A landscape with many valleys, sampled at points; each row gives a point and its height.
From any point a ball rolls to the lowest of the 2 points nearest to it. It stops when none of these is lower. Distance is the straight distance between rows; heights are no part of it.
zisa: 20,16,46,5,-1,-7,-16,25,-63,-7,27,-46,3,4,-11,9,-2,-1,45,-35,11,-42  h=227
faz: 0,-9,-8,5,13,31,-9,-9,-25,-13,10,-22,-21,-1,0,-10,49,-9,5,38,15,-2  h=678
Gube: 0,21,20,-9,24,-24,24,-55,-16,-11,-31,-16,24,28,-10,18,24,-14,3,27,12,-19  h=623
Furef: 59,34,23,41,12,-12,8,20,-60,-28,13,-25,38,-16,-2,-6,43,1,59,-1,4,-24  h=779
fol: 45,22,-18,-62,-23,20,-3,-27,20,-12,-32,14,26,8,-5,-1,-20,-5,11,-5,-43,-28  h=93
dup: -11,-51,-8,-27,-17,18,-27,-1,-19,25,5,-30,-51,1,-22,26,-3,8,-23,-2,-10,11  h=658
Gune: -18,-6,5,2,-25,32,-45,20,15,-8,11,11,-11,1,19,-15,-20,-8,-3,4,14,-19  h=177
kero: -41,11,6,61,7,-17,18,-18,34,20,-18,10,4,7,17,7,10,2,-26,-18,30,36  h=266
Zake: -43,-13,4,0,-16,32,-37,-2,9,0,6,8,-26,1,3,-8,11,-6,-29,30,19,-2  h=333
suped: -27,18,19,56,-23,-8,5,-16,20,15,-18,3,14,20,12,45,-4,-7,-16,-32,16,34  h=370
pudet: 22,-44,-38,-47,-9,36,-11,47,-2,8,35,4,-19,-22,-7,-21,-5,18,-5,12,-21,3  h=797
Mise: 52,15,0,0,-38,25,-6,13,-44,-15,7,-13,12,-14,12,12,-6,-11,31,-32,-22,-17  h=345
zodov: -13,40,-16,12,19,6,13,25,46,-22,16,41,30,-27,21,-70,5,-9,6,26,9,-6  h=428
foma: -5,-3,-13,-9,6,7,-1,-25,4,-11,10,-10,-3,4,-6,-2,15,-10,-12,22,-2,-9  h=643
sabif: -25,-11,9,-45,-24,19,-29,-2,50,0,-25,43,-23,-11,-18,-28,-56,34,-38,4,-12,-3  h=436
Vufu: 30,-2,12,2,-19,3,-18,15,-53,9,16,-38,0,-8,-5,18,-17,-15,38,-41,-14,-31  h=350
pur: -17,41,44,7,12,-44,31,-52,12,0,-35,-16,25,38,-7,24,2,-9,0,4,26,-6  h=675
panov: -39,13,39,29,33,-70,48,-34,12,12,-23,-34,10,31,-18,19,-3,5,-9,6,23,-3  h=722
Kesu: -22,-33,17,-49,-26,-2,-16,-21,45,18,-31,14,-19,-3,-27,-8,-68,32,-51,-26,-30,-10  h=503
Funi: 45,6,-34,-20,-29,43,-4,-8,-15,-21,-7,8,19,-1,11,9,23,-7,5,4,-32,-19  h=335
sisef: -13,13,-5,-15,24,-1,2,11,41,-31,9,31,20,-14,4,-52,-10,1,-12,38,-10,-29  h=311
lodu: -7,4,11,-2,28,-15,3,3,4,-1,7,-13,-3,3,-7,-17,-8,-10,6,5,10,-12  h=604
tuv: -10,-7,19,-36,-13,-7,-9,-20,33,18,-19,8,-4,10,-12,7,-56,15,-26,-38,-27,4  h=548
ladov: -9,-55,-39,-16,7,16,24,-10,-7,23,-4,11,-38,15,-8,37,1,32,-79,21,-14,47  h=588
Tad: 1,23,48,16,20,-15,-17,27,-30,-3,24,-30,12,19,-5,-18,-19,-9,57,-8,23,-48  h=422
fadim: -39,12,-15,25,40,-29,16,16,43,-4,11,21,-4,-19,-1,-45,6,-6,-8,34,20,10  h=500
gizeg: 10,-31,-29,-16,17,22,-1,37,-18,15,37,-16,-28,-20,-8,-1,10,9,4,5,-2,22  h=780
rito: 44,-17,-22,-19,-8,60,-13,-19,-36,-30,-8,-10,9,-1,-1,12,53,-4,10,36,-21,-32  h=406
Ketok: -10,0,22,4,-21,9,-41,10,-8,6,5,-5,-11,5,13,13,-28,-19,11,-34,7,-5  h=322
dom: 25,11,-23,-60,12,-6,27,-32,26,-15,-28,11,25,2,-8,-17,-7,6,-8,6,-41,-17  h=242
zema: -15,-9,-12,-38,2,23,-22,10,48,-21,-9,44,-3,-14,3,-52,-18,10,-32,44,-17,-29  h=174
nunu: 9,15,0,-35,21,2,12,-16,40,-20,-10,9,11,-9,-9,-32,-10,13,-11,22,-25,-18  h=331
vug: 31,6,-19,17,9,14,33,11,-25,12,19,-9,8,-17,15,25,26,-3,21,-27,-1,35  h=510
Saze: -34,-2,25,-3,55,-50,23,13,-12,-6,2,-26,-31,16,-38,-35,6,5,-17,69,24,-24  h=916
kuv: -17,-57,7,-6,-10,11,-39,27,-28,20,23,-10,-73,8,-7,15,-15,7,-5,0,14,15  h=692
Tabos: -49,-2,-17,74,-6,-3,9,-3,31,25,-9,13,-19,1,30,4,35,-10,-33,5,50,46  h=99
tar: 15,-5,-24,-6,2,-1,19,16,4,18,18,1,7,-9,10,24,-5,9,5,-44,-16,39  h=455
lun: 25,12,-22,-4,-26,-9,11,11,7,21,9,32,22,-18,21,29,-34,-1,6,-64,-19,39  h=385
zibil: 29,26,23,57,22,-17,-8,32,-43,-16,30,-42,25,-18,-2,-23,53,1,69,18,16,-20  h=717
soso: -37,10,-17,42,19,-2,12,14,27,-2,13,10,-4,-11,28,-27,26,-19,-13,26,43,13  h=404
tapu: 19,19,14,-8,10,8,4,-40,-30,-25,-16,-21,13,14,-11,21,49,-10,22,36,-3,-26  h=564
zopo: -29,19,7,-3,5,-20,-8,26,40,2,-7,36,5,-15,-2,-37,-58,10,-13,-39,0,-5  h=542
kud: -29,-10,17,-29,9,12,-22,-16,35,-18,-26,31,-19,4,-7,-44,-37,9,-31,29,1,-15  h=325
sudi: -10,-58,-19,-35,6,7,1,-12,-22,19,-5,-23,-40,16,-18,25,0,11,-56,26,-6,21  h=630
giz: -24,16,45,-5,9,-19,-20,-1,-18,4,12,-21,-9,9,-11,-9,-21,-7,26,6,22,-34  h=541
zuduz: 25,4,-40,-26,-55,14,-5,21,19,-1,3,40,18,-14,22,14,-45,2,1,-45,-27,23  h=278
Fozi: -23,-52,-23,17,-5,15,-1,-12,-2,29,-7,10,-40,10,4,34,17,14,-57,13,10,50  h=531
kulor: -34,-9,18,40,-19,-9,10,-38,0,21,-23,-22,8,31,-4,43,8,4,-32,-17,16,29  h=442
kifo: 54,12,-43,-37,-51,31,6,-16,8,-17,-11,19,35,-2,14,16,-13,-4,8,-5,-45,-14  h=248
Fibu: 52,-10,-23,-21,-46,14,-10,13,-18,4,-6,-4,1,-10,11,26,-20,-5,24,-43,-33,5  h=252
litu: -34,34,31,26,45,-71,33,1,13,-12,-7,-19,7,14,-10,-26,28,4,31,47,41,-31  h=827
Niv: 2,28,17,30,-40,-18,-12,-22,6,8,-14,7,22,14,18,44,-26,-6,-5,-44,-2,16  h=441
buv: -43,-21,-12,21,-16,17,-19,7,8,21,6,9,-41,-6,9,9,16,-5,-32,11,30,38  h=445
befo: -24,26,12,21,33,-23,16,24,43,-8,25,21,27,-11,7,-55,4,-10,13,16,23,-1  h=523
Tetiv: 1,1,34,41,0,-23,8,-11,-43,24,6,-31,2,22,-4,34,0,-17,25,-60,21,10  h=478
puzuk: 12,-2,-8,-48,6,-11,8,-1,31,8,-7,22,11,-4,-6,-3,-46,12,-8,-31,-39,7  h=587
sobof: 28,10,-8,13,25,-11,36,0,-31,-11,12,-14,14,-13,-2,4,34,-4,31,0,-2,8  h=563
mesif: 5,36,15,1,-21,-10,6,-43,24,15,-31,16,38,25,4,35,-24,3,-18,-46,-23,23  h=506
pedu: -14,-58,-18,11,9,-3,-21,44,-29,37,41,-11,-61,-13,-7,4,-6,15,2,-30,12,20  h=728
kul: 31,-20,-29,5,-16,47,-24,3,-51,-16,8,-15,-12,-19,8,21,52,-6,17,7,-18,21  h=733
nalif: 13,15,-4,-17,-18,28,3,-50,2,-12,-33,9,24,20,6,25,18,-18,-12,17,-14,-3  h=613
vupu: -30,26,45,8,50,-82,41,-21,16,-3,-34,-20,8,23,-18,-17,-3,14,7,40,24,-24  h=775
Nesa: 25,11,0,-22,1,34,3,-52,-23,-28,-45,5,28,21,-7,24,49,-17,-1,48,-19,-30  h=621
fafo: 18,-34,-19,20,-9,60,-22,1,-51,-17,6,-10,-20,-13,0,-6,62,-4,4,32,11,8  h=711
viku: -21,7,2,-7,31,-42,21,29,48,9,8,33,2,-30,-1,-48,-51,6,8,-33,9,8  h=602
Fefug: 0,10,-14,-33,31,-24,32,19,33,3,12,25,10,-18,-4,-32,-36,8,4,-13,-14,5  h=628
Burez: -10,4,38,16,-15,-25,-20,6,-36,27,4,-20,-5,9,6,34,-37,-13,21,-51,2,6  h=410
lemel: -12,-48,-32,6,30,2,12,60,-18,31,43,-15,-35,-22,-1,-10,2,15,-2,-21,8,31  h=757
Kabu: 69,48,-5,33,12,2,7,30,-25,-35,26,-2,45,-20,11,-16,37,-7,41,16,-6,-21  h=824
zesom: 17,14,5,34,43,-33,26,18,-28,-14,24,-26,18,-7,-10,-13,46,-9,45,29,8,-17  h=632
pomef: 9,3,-15,-28,-17,27,5,-35,23,1,-27,26,12,9,6,42,5,9,-32,-8,-25,19  h=574
bomo: -15,-8,31,46,-7,-24,14,-34,-31,20,-10,-32,-6,19,-1,50,26,-7,-1,-35,13,24  h=504
Kapen: 5,-10,-28,-29,-44,21,-30,40,34,5,5,41,-2,-23,12,-7,-54,16,8,-34,-25,17  h=374
faset: -33,3,31,11,53,-55,15,6,6,-22,0,-22,-2,18,-20,-41,20,9,7,85,27,-48  h=878
bonud: 47,-1,11,-7,9,34,-6,-18,-57,-31,-5,-23,15,11,-19,2,63,-15,31,40,-6,-34  h=489
Pume: -6,1,-5,-8,-20,13,-25,34,33,3,26,34,-9,-22,10,-31,-56,4,4,-40,-4,4  h=456
toz: 45,-18,-41,-22,-82,23,-22,20,-4,0,-5,25,5,-6,24,40,-29,-2,18,-43,-30,25  h=142
tezak: -49,2,-8,53,-4,0,-8,-11,26,5,-7,4,-22,5,18,-18,39,-15,-37,36,55,5  h=284

For each start below, name the point where the ball stops.
pudet | Gune
fafo | zisa
faset | fol
Saze | fol
gizeg | Gune
Nesa | fol
puzuk | zema
